Points on a hilly landscape, in no order, each with its height.
From any point a ball takes the steepest step (drop divided by distance) to one of its 2 nearest points. It stops when none of these is lower. Distance is the straight distance between rows; heights are no part of it.
tupil: [153 157 157 179 139  77 125 166 174  97 158  89 138  74  54 105  90 101
  70 127 109 122 121 143 148 153 157 103 125]  height 7.24
lebog: [103 146 109  69 150  81 128 182 118 148  82 162 120 122 120 117 134 123
  89 100 105  98 102 111 186 207 109 154 124]  height 5.76
Vul: [157 157 170 114 137 103 149 134 176 152 158  87 111  65  38 122 131  56
 111 123  75 157 160 139 175 120 117  90 157]  height 4.58
semet: [132 149 150  88 100 136 147 125 132 124 115  94 107 170 141 161 120 121
 130  99 122 119 108 123  97  88 145 177 126]  height 2.84
kov: [102 116 108 141  86  92  89 129 183 162 117 155 108 131 150 158  86 120
 123  93  29 134 159 104 170 149 153 146 108]  height 3.82
litof: [109 113 123 151  88 150 153 101 123 128 193 145 138 128 177 140 154  64
 151 115 123 137 151 138 124  98 110  82 151]  height 3.37
ved: [174 151 161 181 141  68 150 161 182 120 152  55 111  68  68 134  97  63
  98 149 123 113 126 147 156 119 150  88 123]  height 7.62
tiru: [127 175 132 113 104 135 169 148 147 145 209 138 139 104 105 134 170  46
 122 101 100  98 115 116 157 134 131  61 153]  height 4.24
dapo: [ 90 141 172 152 121  59  89 132 145  90  95  97 130 136  82 126  84 130
  81 148  88 143 108 153 163 157 189 177 137]  height 6.69
moz: [162 150 152 153  75 106 143  82 125 115 142 147  98 102 181 110 137 106
 113  98  99 126 134 145 144 148 204  95  83]  height 5.20
vib: [167 142  88  56 154 132  71 116  77 179 102 141 113 147  70 127 190 137
 119 124 159  92  79 124 146 136  92 143 151]  height 5.91
mip: [ 75  90 138 167 100 127 107 130 160  95 133  85 140 172 183 179  66 140
 139 136 100 134 120 138 103  82 131 170 137]  height 5.73
fefa: [108 103 126 103 149 158 166 148 130 111 131 104 123 140 158 173  98 157
 154 133 141 110 122 132 101 106  73 157 131]  height 5.22
fel: [175 161 144 154 113  93 121 166 159 102 150 117 146  72  85  83  91 127
  67  96 105 122 120 133 128 171 180 107  98]  height 6.82
Felez: [119 126 131 112 180 155 159 175 104  93 122 110 110 123 152 142 105 201
 152 147 149  96 107 133 118 154  81 162 108]  height 4.87
gari: [176 142 160 172 104 163 110 110 115  58 115 102 140 123 150  92 121 169
 151 147 160 142 126 131  79 114 203 140  98]  height 4.72
Kerid: [147 146 153 148  61  90 124  92 132 135 165 119  92 126 167 136 157  66
 105  98  82 111 112 141 156 124 186 103 104]  height 3.88
pibi: [ 93 134 169 148 120  91  94 113 118 104 103  94 137 161  77 136 117 107
 100 146 114 138 103 142 135 109 173 171 166]  height 6.34
lekof: [101 115  95 103 182 136 188 155 150 148 106 155  86 105 173 136 105 186
 137 145 102 131 167 126 134 160  50 110 101]  height 6.94
nitu: [ 98  78 139 137 126 162 136 138 152 111 125  96 140 153 175 178  70 156
 162 129 116 135 140 129  84  64 101 158 134]  height 5.49
saza: [156  87 125 187 137 161 130  96 133 107 164 117 170  92 147  78  87 163
 120 147 167 186 155 158 102 105 161  86 127]  height 5.77
mamu: [ 83 142 108  97 167 134 187 175 173 119 107 126  91 105 193 147  67 196
 151 149 119 121 154 123 145 172  91 130  88]  height 7.19
Lil: [148 141 126  90 156 155  87 177  94 125  83  85 110 132  81 110 141 206
 147 122 153  64  44 112 113 151 143 158  81]  height 3.97
Zok: [137 142 121 123 139 128  92 173 124 117  93 132 183 127  40  80 150 166
 125 121 168  92  61 100 108 178 140 143  99]  height 3.41
nulav: [126 166 121 102 128 114 131 155 112 148 125 161 162 120  60 101 163  90
 106 108 138 112 111 102 149 176 130 128 147]  height 5.30
Zelu: [100 134 128 139  98 144 100  99  84 136 115 111 140 187 153 123 166  87
 143 136 168 105  78 143 115  81 158 141 166]  height 2.55
raziv: [115  59  89 145 176 123 116 122 103 156  85 196 109 127 152 128 131 164
 150 135 101 157 192 117 144 163  55 122 117]  height 2.92
mita: [101 136 128 116  98 128 158 127 111 145 195 159 138 124 143 141 175  51
 142 108 108 115 127 112 164 134 124  85 152]  height 3.90
devi: [129  63 126 172 104 103  67  92 115 126 122 155 157 122 139 111  97 140
 107 113  87 184 179 129 134 125 154 144 109]  height 6.95
Nuru: [155 148 100  91 169 160 160 143  95 134 134 146  95 112 116 123 163 167
 150 137 161  94 107 144 109 182  47 111 133]  height 6.48
fus: [115 123 130 174 146 151 177 127 139  81 154 126 147  98 171  92  78 170
 135 141 153 152 155 145 103 118 156  92 109]  height 4.98
kes: [144 107 139 124 111 159  95  97 105 128 124 116 152 185 147 158 163  92
 143 143 165 137 117 129  99  78 129 151 165]  height 3.08
seger: [179  95 133 117 126 145  92 103 185 186 159  83 167  93  84 118 105 137
  87 114 115 205 154 142 115  68 145 131 142]  height 8.65
tipef: [ 92 176 122 102 126  90 130 169 123 131 101 145 128 129 117 111 112 141
 102  99 120  85  73 116 167 188 164 151 115]  height 6.03
pigav: [129  65  88 115 143 110 109 144 112 170  71 201 107 112 157 115 137 137
 133  98  75 158 187  99 163 188  74 127 112]  height 3.56
Luv: [130  81 124 126 110 107  90 103 106 130  93 159 141 143 133 134 122 132
 121 113 103 158 166 116 121 129 138 173 114]  height 7.31
Sivog: [128 112 109 129 147 145 154 151 126 122 163 154 190  98 118 111 108 122
 114 106 155 145 169 124 134 143  90 110 149]  height 5.67
timar: [143  93 102 114 162 179 151 126 121 141 146 151 172 113 131 137 128 139
 144 141 173 150 174 128 112 113  48 116 153]  height 5.41
lur: [168 145 149 107 123 106 132 119 200 179 163  74 116  88  59 139 118  73
  95 111  85 167 167 134 141  70 123 101 146]  height 4.05
Nak: [119 100 116 140  95 161 120  94 100 125 161 142 153 159 159 144 174  69
 162 136 155 149 148 128 118  86 102 113 167]  height 2.85
Nupe: [106 118 149 147 104  65  95 128 165 132 130 126 123 109 106 140  99  98
  84 119  51 151 156 126 176 142 150 143 127]  height 4.61
Favo: [131 120  85  67 161 110  90 129  57 170 114 154 104 133 101 117 178 130
 113 111 136  95  96 135 164 173  76 135 141]  height 5.74
kar: [142  58 132 182 113 146  97  75 133 138 132 129 154 116 150 105  93 162
 129 132 123 199 172 149 103  85 158 115 115]  height 6.38
Nevu: [108 104 127 115 123  89 110 148 151 145 123 166 156 103 126 108 102 115
  68  88  55 160 176 101 177 174 127 121 124]  height 5.11
gura: [101  86 118 178 161 119 151  84  99 116 119 196 128 135 173 105 143 143
 142 172 146 169 196 121 129 140 120  94 111]  height 7.18
Giril: [ 83 122 123 171 161 136 188 115 166 145 145 137 121  99 182  92  81 190
 130 163 124 179 162 137 117 117 165  86 102]  height 5.72
lave: [121 106 101 145 143 149 119 100  57 125 126 154 134 155 152 127 180 119
 165 161 197 114 112 146 126 135  87 115 149]  height 6.50
Bet: [171 120 121 138 159 164 105 170 107  86 105 142 183 116  82  97 148 184
 150 143 190 112 101 106  98 185 105 137 106]  height 3.12
vapu: [129  77 105 141 179 130 130 102 105 152  86 166  78 145 152 147 131 184
 156 165 103 144 181 125  98 131  68 137 103]  height 2.24
Baru: [107 101 103 109 130 110 138 145 150 145  91 184 129 108 177 111 109 148
 113  99  80 147 178 116 174 189 112 116 104]  height 4.31
naf: [ 82 170 144  90  90 102 148 135 154 138 117  86  89 174 152 169 108 115
 130 103 101 102  72 134 125  91 169 167 132]  height 2.23
volu: [ 86 120 113 177 144 123 174  88 160 168 113 164  96 126 189 102 108 181
 131 172 105 178 172 110 106 102 173  91  78]  height 6.22
mem: [171 150 137 104  94 159 105  99 178 143 156 102 145 159 108 162 148  84
 123 117 140 165 155 128 108  41 125 128 167]  height 8.32
gimov: [144 151 164 163 138 103 150 153 192 110 162  41 113  89  64 148  89  75
 102 145 118 120 121 164 125  88 128 104 163]  height 7.90
zunet: [118 164 154 105 126 102 137 140 141 144 138 135 135 101  50 117 147  66
 100 117  84 142 141 116 166 149 132 122 164]  height 5.05
dum: [120  98 120 104 159 111  93 119  63 126  88 123 109 162 144 151 137 155
 134 136 148 103  83 142 131 129 120 174 129]  height 0.29
nese: [ 85 115 108 134  84 105 132 121 177 141 135 161 108 128 194 162 103 122
 147 104  54 119 150 119 172 162 151 113 103]  height 3.09
mipa: [140  95 119 110 159 127 125 112  83 121  96 149 101 144 153 140 138 161
 147 152 141 128 137 140 114 149  91 158 118]  height 1.38
Gat: [117 156  92 107 126 153 138 141  95 162 148 144 134 134 106 121 177 114
 158 123 185  63  70 123 132 139  80 100 146]  height 6.19
bavi: [180 166 141 110 125 172 160 131 127 103 103 123 118 108 126 103 121 166
 157 125 162 125 133 117  84 129 150 142  89]  height 3.85
kal: [ 90 146 100  74 164  88 119 160  83 172 109 155 115 132  96 123 155 114
 101 114 126  79  90 117 191 169  96 131 143]  height 5.54
Zire: [162 150 118 108  99 132 112 115 110 138 138 159 157 132  93 119 175  88
 122 124 156 132 127 114 132 135 138 139 148]  height 5.48
fer: [129 130 134 181 104 142 145 134 134  73 172 113 155 113 157 112 105 122
 131 129 151 127 119 149  99 117 147 102 135]  height 4.18
vepin: [145 129 147 112 169 163 117 195 100  89  94  81 113 114 110 125 116 209
 153 135 149  85  85 111 109 154 134 185  94]  height 4.39
pov: [189 155 157 151  73 123 100  97 115  83 120 111 130 129 126  95 135 132
 121 119 142 138 110 136  99 124 207 149  99]  height 5.42
lin: [101  76 117 187 136 120 136  75 129 165 110 196 125 112 163  88 122 158
 144 145 101 189 200 125 124 129 156  89 105]  height 6.78
Vopur: [144 161  92  85 139 147  93 113  85 171 103 122 108 163  98 135 180 128
 146 124 182  65  53 127 129  96 107 121 141]  height 6.05
bukaz: [101 118 112 117 134 129  90 109  65 132  81 105  96 187 175 136 144 136
 152 129 162  78  59 146 131  87 148 142 132]  height 1.56
vus: [112 139 125 116 122 115 154 157 143 119 153 133 156 107 124 128  97 116
 104 100 116 123 140 125 130 146 127 129 136]  height 5.99
dilog: [ 48 131 110 122  72  91 120 119 153 146 134 147  95 167 189 177 120  98
 153 114  76 100 104 119 182 149 157 137 128]  height 2.26
Pem: [202 158 134 122 174 186 135 102 117 118 106 140  93 140 130 125 181 188
 153 197 176 139 156 108  83  99 115 121 102]  height 4.78
Lum: [131 166 118  94 128 129  98 150 118 155  74 112 131 144  46 100 148 152
 131 122 158  62  52  98 113 136 150 141 100]  height 3.64
vika: [165 154 131 144 168 162 155 130  98  98  99 138 100 126 132 106 151 185
 154 185 173 121 140 112  94 150 127 125  84]  height 4.37
mit: [149 128 100 118 154 176 124 127  83 126 142 145 133 132 114 132 176 152
 166 151 200  95  95 138 117 149  62 116 148]  height 6.32
mibi: [ 89  94 114 169 153 122 151 113  80 101 144 183 150 137 170 122 156 121
 155 148 172 135 158 133 140 165  91  95 142]  height 6.81
fosak: [168 114 128 100 114 162 118 100 157 154 141 121 157 124 116 129 114 127
 119 101 134 174 164 126 104  70 130 133 137]  height 8.48
dipur: [127 115 146 135 124 187 152 126 160 104 157  71 150 146 170 155  89 128
 146 128 147 140 135 144  71  47 117 128 151]  height 5.78
fov: [163 178 151 122  66 126 122  98 147 138 161 105 105 145 129 136 171  57
 120 100 121 128 108 136 118  94 167 108 142]  height 2.68
nolob: [ 72 138 113 103 125 103 168 172 150 133 159 162 143 127 162 156 117 101
 124 100  98 101 132 117 180 174 105 116 139]  height 6.30
gedov: [182 162 144 118  93 116 123 101 173 159 188 101 115 102  98 143 169  45
 107 118 105 151 147 122 146  72 138  86 139]  height 3.44
Gizo: [148 155 111  87 181 151 189 162 126 141 116 147  88  92 142 112 136 164
 130 127 134 108 149 132 120 184  46 109 108]  height 6.67
Lovi: [ 88 101 152 162 114 112  99 123 133 100 139  90 150 167 128 156 106  99
 110 151 116 139 120 140 104  79 134 160 170]  height 6.02
dig: [170 124 113 115 174 180 151  87 115 136 120 147 112 128 143 143 162 161
 149 185 177 150 170 131  96 102  67 105 135]  height 5.12
Geket: [132 119 134 159 139 148 116 148  82  68 107 129 158 145 127 103 126 168
 156 144 188 112  93 121 104 157 142 148 118]  height 2.61
Dokar: [125 173 154 130 118 134 145 141 179 114 165  66 133 130  65 154 126  67
 128 136 127 122 113 143 104  78 121 121 189]  height 8.08
fab: [ 64 158 143 115  79  65 117 115 155 139 115 112  95 164 146 161 113  97
 111 121  78 105  83 135 170 128 187 156 134]  height 1.36
figo: [144 142 156 151 100  88  97 132 115  81 120 117 144 125 106 101  98 138
  82 119 117 134 111 131 130 151 199 173 106]  height 6.10
Kodun: [106 127 153 119 112 137 128 112 165 144 151  81 122 164  89 172 145  56
 136 127 106 153 143 126 112  54 103 133 187]  height 8.20
vadi: [ 97 118 135 158 104 120 133 132  98  84 137 133 150 145 167 121 111 129
 134 131 154 117 105 143 123 132 152 140 139]  height 3.46
basit: [175 157 154 100 118 171 134 144 132 104 107  89 129 144 118 139 124 153
 146 116 161 112  97 112  85 103 154 172 114]  height 3.38

Two balls start at each pair of points below. Name the first point that both come to, or write never.
mem / timar: bavi
Pem / fosak: bavi
fel / Nevu: never

Where does a ball stop that starts at each point below?
nulav: fov
dapo: fab
Sivog: fab
